Each row is a point on a landscape with many valleys, with its height.
A ball rolls from a point to the lowest of its 5 nearest points, and stops where none of them is lower. Distance is the straight distance between rows; heights are no part of it.
k_999: [-18 -9 25 -24 4 -16 30 -3 13 -10 -4 -6 -10 1 14 15 -33 -23 12 -14 2 23 4 -15 -15 -12]  height 347
k_765: [-11 2 23 -14 12 -2 17 -7 15 5 15 -2 -4 -17 -10 -1 -3 -14 5 -8 -1 34 8 -12 -6 -7]  height 157
k_804: [8 -14 -1 13 -28 6 2 6 14 11 1 -10 15 12 0 -15 29 -8 -1 20 -26 -29 -23 36 4 3]  height 189
k_26: [8 5 5 -3 -11 -5 -15 0 -21 -7 -1 10 -2 11 -1 -11 -6 7 -8 -2 3 -10 1 10 2 -6]  height 86
k_700: [-8 2 -7 -3 2 -16 14 7 1 0 -3 1 -19 13 15 19 -22 -22 -6 -6 -4 19 11 -29 -3 -3]  height 366
k_590: [-17 -2 13 -16 22 -6 7 10 22 -10 0 -10 -13 0 -1 12 -39 -17 17 -8 1 33 6 -16 -13 -18]  height 263
k_199: [-3 -1 8 -8 27 -11 -3 -4 6 -2 3 -6 -10 -4 1 -2 -4 -11 0 -26 10 35 11 -12 -7 -13]  height 231
k_762: [17 4 -4 5 24 5 -16 0 26 -15 5 1 17 -17 -20 -3 24 24 -17 12 -3 -10 2 2 -3 4]  height 164
k_331: [24 4 -9 11 52 8 -7 -3 31 -16 15 -7 5 -23 -21 1 23 7 -13 -7 -3 12 14 -10 3 6]  height 282
k_56: [-18 12 1 2 -8 17 16 0 -5 2 -3 5 -2 -22 -9 -2 2 -3 8 17 -1 -12 -4 6 -4 16]  height 205
k_11: [-10 -5 -4 -7 -35 -12 0 15 -27 3 -3 -8 -5 33 15 13 -14 3 -6 3 0 -22 -5 -12 7 2]  height 137
k_143: [-16 3 17 -13 10 1 16 -11 8 7 4 6 1 -19 -6 -5 1 -13 14 -3 -5 27 5 -4 -13 7]  height 85
k_516: [-11 8 3 1 17 12 14 -12 26 3 6 0 9 -33 -13 -6 13 -2 12 2 -13 21 2 -13 -13 7]  height 389
k_280: [26 -12 9 17 -25 8 1 -18 -14 2 -3 14 13 36 17 -9 26 10 2 17 -15 -15 2 26 18 6]  height 257
k_735: [5 3 -4 -1 4 -4 -9 -1 2 -6 11 4 -15 6 3 6 -16 -15 -11 -12 10 23 0 -7 -10 -2]  height 301
k_867: [9 16 -4 7 11 6 -11 10 1 -4 5 6 1 -22 -14 -9 9 5 -10 0 9 10 5 -7 -2 1]  height 269
k_232: [29 -12 -4 14 -7 9 -10 -8 7 -9 -11 9 12 16 6 -9 41 7 -5 12 -17 -17 -9 21 13 5]  height 192
k_65: [-12 7 -4 -15 -47 -3 15 14 -26 21 -14 -12 -9 24 15 8 -25 1 6 2 4 -26 -3 3 16 8]  height 298
k_683: [-8 -8 1 -10 23 -20 11 8 22 -17 -10 -11 -11 6 19 27 -22 -12 9 -17 0 35 21 -19 -5 -9]  height 260
k_738: [-5 7 -3 5 13 4 -2 1 7 1 1 7 2 -21 -4 -9 3 6 0 -1 0 13 11 -14 -5 11]  height 45
k_616: [-3 4 -10 3 -10 -13 -5 8 -20 -1 2 -7 -8 16 4 19 -24 -9 -11 -13 2 -6 0 -18 1 2]  height 174
k_581: [-16 3 6 -13 -29 12 12 -2 -29 7 -2 6 -4 -3 3 -2 -8 8 10 2 1 -9 -7 2 5 11]  height 226
k_114: [13 -1 -2 11 16 1 -21 0 22 -14 -6 3 12 -7 -12 -6 25 17 -7 17 -11 -15 -1 6 -6 -5]  height 115
k_796: [-11 8 -4 6 12 14 8 -14 24 1 -5 -6 16 -30 -18 1 13 -8 6 15 -10 11 -1 -8 -10 4]  height 397
k_409: [3 0 -3 -6 -1 2 -9 0 17 -6 -3 11 5 -4 -3 -7 10 16 2 9 -7 -14 -12 24 4 2]  height 131
k_904: [-11 12 -2 -2 -1 17 8 -3 4 -1 -3 3 3 -20 -7 -7 7 9 10 15 -2 -7 -4 5 -4 11]  height 220
k_925: [8 -12 4 0 -29 -1 -5 4 -22 10 6 -11 13 39 14 -2 3 12 -4 -8 -1 -20 -2 4 12 -2]  height 239
k_498: [-9 4 -13 -5 -25 -16 11 11 -26 17 -10 -7 -12 17 11 10 -26 -1 4 0 8 -10 -5 -13 -1 -1]  height 128
k_299: [5 -20 -3 5 -21 14 1 9 14 5 -10 5 18 13 3 -13 28 2 0 20 -18 -29 -14 31 5 -4]  height 140
k_948: [-7 -2 3 -4 32 9 2 -17 30 5 13 -6 -1 -18 -8 5 6 -8 0 -6 -4 25 19 -7 -4 1]  height 313
k_797: [8 2 -7 4 4 -5 -13 -5 -19 -1 8 -3 -8 -4 -3 -4 -8 -2 -10 -11 8 3 -5 -2 1 -11]  height 190
k_255: [-6 3 1 -2 -12 13 16 8 4 6 -12 0 11 -2 5 -11 19 11 7 18 -4 -32 -17 39 -4 3]  height 102
k_580: [8 -3 1 5 -21 -18 -13 -6 -26 -4 4 -1 0 17 4 -1 -10 8 -10 2 8 -20 3 7 13 -5]  height 121
k_534: [-4 4 -15 -2 2 -11 0 8 5 -10 -3 -2 -13 16 9 18 -20 -17 2 -18 7 27 11 -32 -9 -2]  height 346
k_425: [8 -13 9 4 -19 12 9 10 16 25 -4 -18 15 5 6 -11 32 0 1 18 -13 -36 -23 47 7 -13]  height 221
k_674: [2 -11 -1 -8 -34 13 5 5 -3 8 3 7 17 21 11 -15 11 6 3 4 -19 -23 6 22 9 11]  height 222
k_317: [-7 -6 7 -7 -28 6 4 11 -16 2 -5 5 6 7 14 -8 -3 10 11 4 -4 -24 -10 24 4 11]  height 240
k_235: [-1 1 -9 -1 10 -7 2 -5 5 -10 8 -4 -20 11 14 17 -18 -21 -4 -26 10 29 11 -21 -3 -10]  height 272
k_8: [-3 -4 25 -20 22 5 10 -1 20 3 12 -4 -1 -12 -6 -8 -13 -8 17 -6 9 32 11 -11 -9 -12]  height 171
k_151: [3 11 0 7 27 3 3 -10 38 6 -5 -21 20 -39 -18 15 12 -12 5 12 1 2 -11 8 1 4]  height 699
k_634: [17 2 2 11 10 7 -19 0 7 -10 -6 6 10 1 -5 -12 13 19 -1 6 -5 -20 1 10 9 3]  height 97
k_565: [-16 3 1 -13 -26 12 18 -1 -18 12 -1 5 0 2 0 -5 -1 6 13 7 -4 -17 -9 11 4 18]  height 209
k_931: [-13 11 4 -5 -5 9 15 -8 -13 2 -1 7 1 -21 -9 1 5 1 13 6 -8 3 -4 -5 -4 5]  height 160
k_488: [-14 -2 0 -14 -33 0 18 2 -30 21 -8 -14 -6 13 12 6 -16 6 9 2 7 -22 -10 2 8 6]  height 280
k_247: [8 0 -6 6 11 -7 -13 -7 -11 -8 12 7 -11 -12 -9 -1 -1 -2 -7 -10 12 8 2 5 0 -1]  height 230
k_655: [-23 -13 22 -21 9 -9 23 1 21 -15 -1 -4 -8 -2 14 21 -41 -12 18 -10 7 26 4 -11 -19 -18]  height 312
k_885: [20 -19 -2 15 -25 11 -12 -1 19 15 -8 -2 10 7 12 -13 38 -1 1 19 -23 -30 -10 33 12 -2]  height 202
k_98: [-6 10 0 6 6 -5 -7 -2 -10 3 12 2 -11 -9 -3 -1 -9 -10 -2 -12 8 11 -5 -4 -3 -2]  height 234
k_563: [6 4 1 5 38 5 1 -2 10 -6 16 -4 -8 -15 -11 0 9 -3 0 -17 6 29 20 -11 2 -1]  height 278
k_740: [1 11 -8 11 16 16 -8 5 7 1 3 11 3 -18 -17 -7 8 9 -1 1 2 -1 14 -4 -7 4]  height 427
k_332: [14 -3 0 7 24 1 -12 -10 -9 -8 12 -4 -11 -4 -6 6 -5 3 -16 -6 17 15 0 -2 2 -6]  height 251
k_930: [-1 13 -9 2 5 -8 3 -4 -16 2 2 -1 -14 0 8 10 -16 -14 -5 -4 17 6 -1 -10 -8 -7]  height 207
k_410: [0 -12 8 -7 -38 -13 1 9 -25 5 -2 -10 4 36 14 9 -6 3 -9 1 9 -29 -8 -3 14 -3]  height 178
k_267: [-10 7 -10 1 -16 -21 11 8 -18 15 -13 -2 -17 21 13 11 -19 -11 1 -1 9 2 -12 -22 -1 -1]  height 135
k_552: [-2 21 -8 5 6 4 -2 -5 27 2 -17 -15 23 -22 -1 5 19 12 5 10 0 -29 -22 28 -1 -5]  height 227
k_327: [-11 21 -1 2 13 13 9 1 19 0 -5 -5 14 -29 -12 5 20 4 5 16 -1 -13 -5 3 -7 11]  height 279
k_204: [11 -2 -3 11 17 2 -21 -9 -9 -8 7 9 2 -15 -13 -5 6 11 -15 -10 10 6 5 -10 -4 -4]  height 177
k_906: [16 4 -3 15 17 -1 -19 -6 5 -12 12 7 3 -19 -11 -9 9 11 -17 -4 6 10 9 -1 -3 4]  height 217
k_773: [2 -2 10 -2 32 6 1 -4 9 -3 7 -6 -12 -15 1 -4 2 -9 -2 -22 11 36 14 -5 -3 -10]  height 250
k_747: [5 -6 11 -3 -16 -1 2 -1 -16 5 3 13 6 18 4 -6 -1 12 3 -3 -5 -13 2 17 11 0]  height 124
k_309: [-11 10 -2 -2 -3 0 6 11 -11 10 8 6 -5 -10 -3 -11 -2 2 2 -5 3 4 -4 -2 0 -4]  height 168
k_853: [-2 0 -2 -3 -7 12 -8 7 4 -5 -7 9 5 0 -4 -15 13 13 2 8 -11 -22 -2 13 1 5]  height 108
k_162: [-8 12 5 -1 -15 -2 5 2 -25 13 -1 6 -11 4 8 0 -12 -2 7 -9 7 -3 -1 -9 1 -5]  height 130
k_186: [9 0 -6 11 15 -1 -12 5 22 3 -8 -6 17 -5 -16 -11 32 5 -5 14 -13 -19 -21 22 5 -9]  height 116
k_323: [8 3 -12 6 12 10 -8 3 14 -14 -3 4 12 -9 -15 -12 11 20 -7 8 -4 -17 -2 11 -5 1]  height 127
k_121: [-4 -3 2 -1 21 -14 -4 1 10 -6 1 -7 -18 -2 6 8 -18 -25 7 -19 9 27 7 -15 -15 -9]  height 249
k_438: [1 -11 -1 -1 37 0 3 -12 7 -9 12 -5 -17 9 7 16 -5 -17 2 -17 17 32 9 -16 -8 -10]  height 224
k_799: [23 -14 9 13 2 1 -23 -8 -16 -10 -4 14 8 22 -5 -6 2 8 -7 7 -4 -4 -6 14 15 -4]  height 120
k_627: [3 11 0 7 19 13 8 -4 8 2 9 3 -8 -21 -10 -10 7 -1 4 -3 6 14 9 -8 -3 6]  height 426
k_443: [-1 -2 12 -10 43 -1 10 -20 46 -4 -1 -22 14 -46 -21 8 5 -12 9 14 -12 16 1 6 4 5]  height 683
k_139: [31 -18 -7 16 -18 19 -10 -9 1 3 -6 7 10 22 14 -11 43 5 -8 20 -20 -10 -9 32 10 3]  height 218
k_997: [-4 6 -3 -3 -8 9 1 4 -11 -3 8 4 5 -8 0 -12 8 19 4 0 -1 -12 -8 6 4 8]  height 142
k_778: [2 9 -17 0 21 14 -1 -3 32 1 -3 -14 14 -33 -25 -4 20 7 3 10 0 2 9 7 -11 6]  height 429
k_437: [8 4 1 5 20 0 -15 -4 -2 -3 10 9 -10 -17 -11 -5 7 0 -7 -21 0 16 10 -5 -4 -5]  height 262
k_277: [2 2 -13 7 6 13 -6 8 17 -2 -13 -1 20 -15 -9 -8 14 14 -4 14 -9 -19 -4 18 -1 3]  height 158
k_36: [-5 10 3 7 -16 13 -5 3 -5 1 -2 13 -5 -10 -4 -11 5 14 -1 3 1 -7 -3 10 -3 -2]  height 175
k_436: [0 -6 -3 4 31 -16 -3 -4 2 -12 10 -1 -15 4 5 11 -8 -13 -1 -10 14 33 6 -14 -7 -5]  height 80
k_559: [4 -6 -4 2 8 -22 -7 4 -16 -19 7 1 -9 19 2 17 -14 -7 -24 -5 12 8 0 -21 -6 -4]  height 276
k_913: [24 -4 6 12 2 -4 -21 -9 -14 -11 8 8 6 2 -5 0 6 12 -6 -5 4 6 -6 4 4 -7]  height 90
k_111: [1 0 1 -9 35 9 3 -7 35 0 4 -10 17 -46 -29 -1 11 -7 13 6 -11 13 16 -6 -4 7]  height 646
k_530: [-4 0 -14 8 12 -15 -2 0 -6 -3 7 -1 -23 8 8 9 -12 -21 0 -17 14 15 3 -22 -5 -2]  height 67
k_863: [-14 -8 14 -12 22 -6 0 -4 19 -3 3 1 -9 -8 1 0 -12 -16 9 -16 2 32 9 -15 -11 -15]  height 185
k_94: [10 7 -8 1 26 8 -9 -2 16 -8 10 9 -2 -27 -17 -2 17 8 -11 -6 6 9 15 -2 -3 10]  height 399
k_508: [4 -1 -9 5 4 -10 -1 2 -17 -8 5 -1 -14 7 6 13 -11 -18 -5 -8 11 6 4 -19 -5 -5]  height 232
k_497: [-5 -18 -9 -10 17 -16 11 3 16 -30 -2 -8 -12 18 18 24 -22 -11 7 -18 6 30 21 -24 -4 -10]  height 216
k_993: [6 -10 11 4 -27 -14 -7 -2 -25 3 -8 -5 4 36 21 5 -2 2 -9 1 4 -19 -8 4 17 2]  height 212
k_851: [2 5 -11 11 29 9 0 -3 22 0 0 -5 9 -29 -19 4 15 -3 1 5 1 12 5 -4 -2 15]  height 569
k_485: [15 -9 10 9 -26 3 -10 -14 -10 3 3 12 15 35 11 -11 14 5 1 4 -21 -16 -8 18 17 -3]  height 223
k_610: [-8 0 -2 1 10 4 -2 -2 -3 -1 7 -2 -7 -18 -1 -4 -2 -5 4 -7 11 24 7 -8 -5 -3]  height 258
k_213: [-1 21 -1 -3 1 12 3 11 17 10 -11 -7 19 -8 -5 -7 16 11 11 12 2 -32 -21 35 1 -4]  height 183
k_585: [-3 13 -5 2 5 8 -2 -1 3 6 1 14 9 -20 -9 -9 6 5 7 7 6 -5 5 1 -6 14]  height 281
k_457: [-24 -5 16 -10 -8 -11 27 -6 -5 3 -3 -2 -15 -2 15 5 -26 -20 12 -3 -2 23 -8 -13 -16 -11]  height 241
k_586: [15 7 -15 11 31 9 -8 -1 38 -8 -1 -10 11 -33 -20 3 19 3 4 7 5 2 14 4 -4 10]  height 437
k_202: [-15 6 3 -12 -30 4 21 7 -31 23 -13 -6 -6 8 13 17 -24 -6 1 -1 4 -6 -4 -13 -2 12]  height 181
k_4: [-5 6 13 -10 13 5 2 -5 14 0 10 -2 -2 -12 -4 3 -3 -2 12 -5 -3 30 11 -5 -14 0]  height 206
k_940: [15 -4 0 12 10 4 -22 -7 1 -18 0 13 6 2 -8 -14 8 15 -11 0 -5 2 7 3 4 -3]  height 79
k_966: [-10 2 -2 6 2 -3 8 1 -5 3 1 -2 -9 -5 9 3 -18 -18 13 -10 0 27 -1 -12 -10 -8]  height 182
k_444: [-21 7 1 7 5 10 10 -2 10 1 -1 7 7 -26 -17 -2 0 -9 11 14 -3 6 8 -14 -2 6]  height 66
k_952: [1 -6 0 -4 -23 -20 -13 4 -22 3 0 -5 -2 27 4 6 -13 7 -7 -5 13 -20 -11 -5 3 -2]  height 149
k_803: [-3 9 -9 -2 -21 -7 -5 4 -20 12 -4 -5 -9 8 6 4 -20 -2 3 -3 5 -7 -9 -3 4 1]  height 150
k_421: [-19 13 -1 -10 -30 -6 17 7 -25 19 -11 -7 -13 8 11 9 -24 -2 4 7 8 -9 -12 -4 5 4]  height 145
k_698: [16 -5 12 3 -16 -9 -6 -3 -26 -1 11 3 9 31 7 -4 0 12 -5 -6 -9 -22 3 18 18 -1]  height 170
k_416: [0 2 3 4 -10 -9 -11 -3 -21 1 2 -3 -9 9 1 1 -9 -2 -2 -2 15 -8 -11 -2 3 -8]  height 144
k_34: [14 1 -1 10 3 -3 -14 -1 -7 -8 9 4 4 1 -14 -14 3 9 -7 -2 -1 -10 -1 4 4 6]  height 46
k_68: [1 -7 -19 5 0 -17 -7 1 -14 -5 1 3 -11 11 0 12 -19 -3 -15 -4 3 -3 -2 -19 4 -11]  height 204
k_376: [16 11 -14 9 38 1 -12 -6 23 -6 11 -9 13 -29 -17 -1 21 5 -10 8 -1 6 11 -1 1 5]  height 344
k_184: [13 -1 3 1 -3 -7 -17 -4 -14 -7 -2 11 -4 6 -6 -7 3 9 -13 -4 5 -3 6 6 6 0]  height 87
k_621: [-22 12 6 2 -14 3 19 -6 -3 5 2 7 -2 -15 -3 1 -3 -4 7 -1 -5 15 -1 -2 -7 3]  height 117
k_924: [14 -2 -2 9 31 -4 -16 -9 14 -12 11 2 -14 -11 -9 2 4 10 -16 -15 15 26 8 -5 -2 -4]  height 248
k_222: [-18 -8 19 -9 10 -8 14 1 11 -5 3 -4 -7 0 9 8 -24 -17 8 -12 1 27 0 -12 -7 -14]  height 225
k_784: [-3 -1 -10 -10 -14 -26 3 10 -18 -7 -4 -6 -9 18 7 7 -17 -4 -11 -9 10 -6 -1 -11 4 -5]  height 194
k_205: [-10 12 3 -1 11 9 18 -6 17 2 -4 -2 12 -23 -12 -1 12 -5 9 12 -2 7 -3 -5 -11 5]  height 325
k_923: [6 -10 -2 12 0 2 -6 10 19 7 -13 -6 25 5 1 -13 25 7 -3 17 -12 -26 -12 30 1 -3]  height 59
k_294: [-14 3 3 -8 -34 13 11 3 -5 6 -6 14 11 0 1 -2 7 10 8 18 -5 -28 0 17 3 4]  height 191
k_83: [-19 4 -4 -6 -14 -10 11 1 -14 12 -3 6 -12 6 16 11 -14 -8 5 -9 -2 11 -3 -16 -1 -1]  height 105
k_465: [9 -18 7 7 -35 8 -10 -9 -4 -2 -10 7 12 14 16 -15 23 12 -1 22 -23 -18 -7 21 9 9]  height 233
k_312: [-9 -5 8 -4 -38 -4 4 11 -27 25 -6 -8 -6 21 5 0 -20 2 7 6 5 -24 -3 6 15 3]  height 340
k_654: [1 -9 -9 -9 -28 -15 1 17 -24 0 -10 -3 -9 28 -2 19 -15 10 -13 9 -3 -17 -5 -17 10 8]  height 136
k_573: [-16 13 -2 -6 -21 -2 15 9 -16 11 -12 -4 -7 1 12 10 -23 -13 6 0 1 4 -8 -3 -8 -5]  height 103
k_96: [4 -8 -7 -5 29 -22 7 -5 13 -22 -3 -1 -19 16 16 18 -17 -13 0 -24 11 30 13 -32 1 -8]  height 100
k_795: [-1 12 -16 10 10 9 -1 -5 22 3 -9 -7 15 -21 -14 -7 15 8 7 6 2 -15 -5 14 -3 3]  height 213
k_519: [-15 3 -6 -5 1 -13 10 4 -2 3 -11 -3 -10 13 17 17 -31 -15 6 -2 1 17 0 -27 -10 -5]  height 345
k_965: [27 -6 0 16 9 4 -17 -10 26 -8 -7 9 20 15 -10 -9 30 16 -5 17 -14 -14 0 10 5 -9]  height 132
k_260: [3 6 -3 -1 -5 -3 -7 -5 -17 5 -2 5 -8 5 6 1 -6 -2 0 -2 4 3 -4 -3 0 -6]  height 159
k_395: [34 -8 -4 12 1 8 -15 -13 11 -6 -14 1 12 20 -1 -13 41 8 -11 23 -11 -12 -4 17 8 -4]  height 167
k_76: [6 -3 -12 4 15 -8 -4 4 0 -16 7 5 -24 7 13 15 -21 -12 -12 -6 13 20 0 -19 -10 -1]  height 256
k_413: [8 -11 4 4 -17 -5 -6 -1 -9 -10 -3 9 14 4 0 -8 13 10 2 4 -7 -19 -1 9 7 1]  height 76
k_727: [-12 5 -7 4 0 20 3 0 16 6 -13 -2 20 -13 -5 -4 18 2 4 16 -2 -29 -15 22 -11 -3]  height 173
k_351: [26 -2 -9 13 23 5 -19 3 24 -26 6 2 10 -19 -21 -1 8 9 -12 7 3 -4 9 -7 0 4]  height 94
k_990: [-4 -6 2 -5 23 -6 -5 0 18 -6 6 -1 -19 8 7 7 -19 -15 15 -20 9 30 18 -15 -11 -11]  height 235
k_341: [-7 2 1 -6 -13 5 -5 -7 -19 4 -1 9 -1 -1 -1 -9 -6 13 5 -6 0 -12 -1 9 6 6]  height 161
k_895: [9 0 2 11 13 -12 -10 -2 -11 -10 14 4 -15 -3 -6 3 -6 -8 -15 -15 18 9 1 -14 -2 -6]  height 210
k_278: [3 -20 10 -5 -33 -9 -2 -3 -29 4 5 4 4 32 10 -1 -4 0 1 -10 -6 -29 -7 12 6 3]  height 259
k_550: [5 -14 2 -5 -29 3 -5 5 -13 3 5 5 11 21 12 -7 12 14 2 5 -14 -22 -1 24 17 12]  height 188
k_815: [-11 1 -1 -10 4 -9 13 3 5 3 -8 -3 -7 10 11 12 -26 -24 5 -13 -5 24 8 -24 -16 -12]  height 295
k_918: [14 0 -16 7 43 11 -11 -1 17 -11 13 -6 -5 -25 -21 -4 12 13 -9 -13 5 23 20 -18 4 4]  height 71
k_774: [15 0 -2 10 16 2 -22 3 -1 -20 3 6 6 -11 -16 -7 12 18 -13 -5 6 -7 0 3 4 -9]  height 122
k_433: [-13 1 12 -12 15 8 20 -14 16 5 11 -4 -3 -22 -14 -1 -2 -10 7 -1 -15 36 12 -16 -10 -5]  height 186
k_494: [-4 -5 -18 -11 -26 -12 9 18 -29 9 -10 -5 -13 27 13 12 -20 -4 -12 1 1 -13 -2 -25 5 2]  height 101
k_228: [-3 -11 18 -9 -37 11 3 9 -22 18 7 7 8 16 18 -6 -4 12 3 5 -13 -20 6 21 2 13]  height 273
k_170: [-13 5 -2 1 -16 15 10 4 6 7 -7 5 10 -5 -2 -4 10 15 17 16 -2 -18 -10 24 -3 6]  height 155
k_830: [-6 5 -1 5 -13 3 -4 0 -20 2 0 5 -3 -3 0 -4 3 13 1 -7 -3 -17 2 7 6 3]  height 169
k_28: [-23 -13 5 -8 10 -16 10 -10 14 -14 -4 -5 -7 7 13 12 -38 -24 18 -12 5 33 14 -10 -7 -11]  height 287
k_154: [-13 2 1 -4 0 -19 22 11 -4 11 -10 -3 -10 17 15 18 -28 -21 13 0 -5 18 -6 -20 -5 -6]  height 343
k_115: [29 -18 2 7 -10 -1 -13 -5 6 -4 -8 14 8 17 6 -15 23 8 -4 16 -16 -17 -4 27 8 4]  height 201
k_994: [23 -17 4 6 -21 7 -11 1 4 2 3 13 14 24 12 -12 20 6 -4 6 -27 -14 -3 22 7 0]  height 228
k_594: [25 -4 2 12 15 -11 -18 -3 24 -9 -4 5 23 -5 -10 -6 32 17 -9 16 -9 -19 0 12 3 -1]  height 129
k_522: [9 -2 0 6 -5 -16 -8 -2 -21 -3 6 3 -7 10 4 8 -19 -6 -10 -13 16 -5 -5 -10 5 -6]  height 104
k_638: [-9 1 10 -10 10 -4 10 -3 0 7 -1 3 -7 -20 4 4 -12 -10 12 0 6 29 -1 -7 -8 -12]  height 176
k_240: [-14 11 2 -11 -18 -6 17 5 -15 18 0 1 -3 -9 7 7 -15 -17 8 -6 1 17 -8 -14 -4 5]  height 83
k_192: [6 10 -11 8 20 17 -3 2 22 -3 2 -2 8 -22 -14 -6 19 15 -2 11 0 -12 5 6 -5 2]  height 229
k_354: [0 0 1 6 39 7 -2 -2 25 2 7 -8 5 -27 -11 -5 12 -1 0 -5 -4 22 14 -11 -2 7]  height 424
k_961: [-10 14 7 -7 -17 3 3 8 -27 15 -4 11 -6 2 5 -4 -14 9 6 -2 6 -14 -7 6 -1 1]  height 166
k_493: [-9 9 1 3 8 9 12 -2 18 5 1 5 5 -20 -14 -7 9 3 5 2 -8 9 3 -1 -6 10]  height 434
k_926: [-4 -7 -19 -2 2 -18 5 18 -12 -6 1 -2 -22 19 7 19 -21 -12 -17 -9 1 15 -5 -26 -1 4]  height 392
k_662: [-8 9 0 0 3 17 -6 -4 5 -1 1 9 9 -4 -9 -4 11 17 2 8 -3 -7 -1 1 3 0]  height 156
k_193: [-1 5 -1 5 35 7 -1 -5 6 -1 18 -2 -3 -17 -10 -11 9 -8 -4 -19 6 26 11 -11 -3 9]  height 309
k_681: [-6 11 3 -7 -12 15 7 0 -11 6 -5 11 -9 -8 -1 -7 -4 6 8 3 0 -9 3 -2 -8 4]  height 193
k_671: [-7 -10 2 -6 -46 -16 10 17 -28 11 -9 -16 0 38 11 4 -14 2 -6 4 8 -29 -1 -7 11 3]  height 219
k_379: [1 11 -6 2 14 14 -8 -1 8 -4 2 5 4 -19 -14 -10 13 3 4 4 0 1 9 -2 -3 0]  height 365
k_116: [2 2 -16 -3 9 -16 8 13 -11 -19 8 2 -10 27 6 18 -16 -10 -17 -1 -2 17 6 -35 -4 5]  height 341
k_104: [3 4 -8 10 48 7 9 -12 44 6 3 -25 8 -46 -14 10 11 -12 7 7 -6 16 6 0 3 9]  height 696
k_705: [9 -4 -4 1 -5 15 -6 4 19 9 -8 2 11 8 -2 -15 25 7 0 18 -12 -22 -14 29 2 -7]  height 141
k_877: [-3 -1 2 -2 -13 15 6 7 17 10 -11 -8 14 0 -1 -6 24 14 10 19 -9 -34 -9 35 -1 0]  height 165
k_975: [-14 16 5 -7 -20 -1 12 0 -20 14 -8 8 -9 -8 7 3 -5 3 12 0 5 -3 -15 5 5 6]  height 163
k_719: [9 2 -12 5 7 -1 -16 3 -2 -12 8 12 6 -18 -15 -10 9 11 -11 2 7 -6 -1 4 -3 -2]  height 52
k_914: [13 -1 -6 9 3 -15 -13 -2 -18 -7 4 0 -13 6 -5 0 -3 1 -20 -4 16 1 -9 -9 6 -8]  height 162
k_391: [4 2 -8 4 -5 14 -5 4 22 9 -13 -2 9 -5 -5 -16 21 4 7 15 -1 -34 -10 23 -1 1]  height 133
k_754: [-12 12 6 -3 -6 -3 9 5 -10 13 10 3 -6 -4 8 6 -11 -12 9 -5 -1 12 4 -4 -8 2]  height 113
k_201: [-8 10 18 -20 -41 3 9 5 -29 19 -5 -5 -7 15 19 1 -16 9 13 -4 5 -15 -8 21 8 13]  height 408
k_844: [-1 -18 18 -4 -38 -6 -2 7 -20 14 -9 -15 -1 36 19 -7 -10 3 -1 -2 9 -22 1 6 12 -7]  height 266
k_869: [18 -17 13 1 -19 6 -6 -18 -23 1 3 11 16 38 11 -10 16 2 -5 -1 -16 -4 -3 13 17 8]  height 261
k_279: [-16 6 6 -11 -36 3 10 -2 -29 7 -11 3 3 4 12 -12 -9 6 11 -1 -1 -12 -3 16 8 7]  height 292
k_798: [25 0 -11 10 44 14 -24 -3 34 -20 10 -10 9 -17 -22 -2 15 8 -14 0 6 -2 8 -8 13 7]  height 238
k_343: [0 -5 9 -4 -26 1 -3 0 -17 8 -1 9 -7 12 10 1 -13 13 -1 -15 2 -20 -2 3 4 4]  height 75
k_664: [-13 0 15 -12 2 -5 14 3 8 6 2 5 -6 -3 16 4 -17 -18 -1 -7 1 32 2 -10 -12 -11]  height 208
k_10: [-13 1 -9 -16 -32 -12 11 10 -36 11 -11 -9 -13 26 10 13 -23 -1 -1 -1 9 -17 -7 -6 7 -4]  height 172
k_404: [-17 -10 7 -5 -38 18 12 6 -7 10 -4 4 7 10 4 -9 4 14 13 19 -18 -27 -10 23 5 18]  height 214
k_894: [-8 10 -2 -7 32 11 5 -7 25 -5 -1 -11 8 -30 -23 -13 8 -11 5 11 -7 15 6 -5 -6 4]  height 565
k_809: [4 -8 -5 -6 -16 -16 -10 10 -30 -8 1 -2 -7 31 2 16 -5 -3 -19 2 2 -13 -4 -28 12 -3]  height 187
k_70: [-6 -7 14 -8 25 -5 0 3 16 -9 1 -3 -13 -1 12 8 -7 -20 4 -14 4 34 10 -14 -6 -9]  height 215
k_834: [-5 3 -5 4 12 -4 2 -6 -1 5 7 0 -15 -6 2 4 -10 -18 -7 -11 12 20 9 -7 -5 0]  height 254
k_956: [3 -4 1 6 34 -10 -8 -9 4 -12 9 -2 -17 -5 0 4 0 -13 -16 -13 19 31 11 -5 -8 1]  height 198
k_547: [5 -16 10 -3 -39 -10 -2 8 -33 -1 -3 -13 6 48 12 11 -9 4 -13 1 2 -25 -5 -15 15 -8]  height 203
k_300: [-2 2 -3 -4 -16 9 6 8 8 4 -1 3 14 7 -5 -18 12 17 2 17 -17 -21 -1 29 4 7]  height 143

For each start below, name the point where the ball stops.
k_280 | k_34
k_279 | k_240
k_565 | k_240
k_327 | k_34

Call two points neighbours if one is among the 5 nearest of the other. Go from one point of each pair to the other, from neighbour to neighbour, staying as low as possible. Name the highest point that can't be avoided.
k_738 and k_351 | k_931
k_530 and k_522 | k_930
k_34 and k_351 | k_774
k_143 and k_240 | k_621
k_923 and k_26 | k_186
k_522 and k_343 | k_416
k_143 and k_494 | k_267
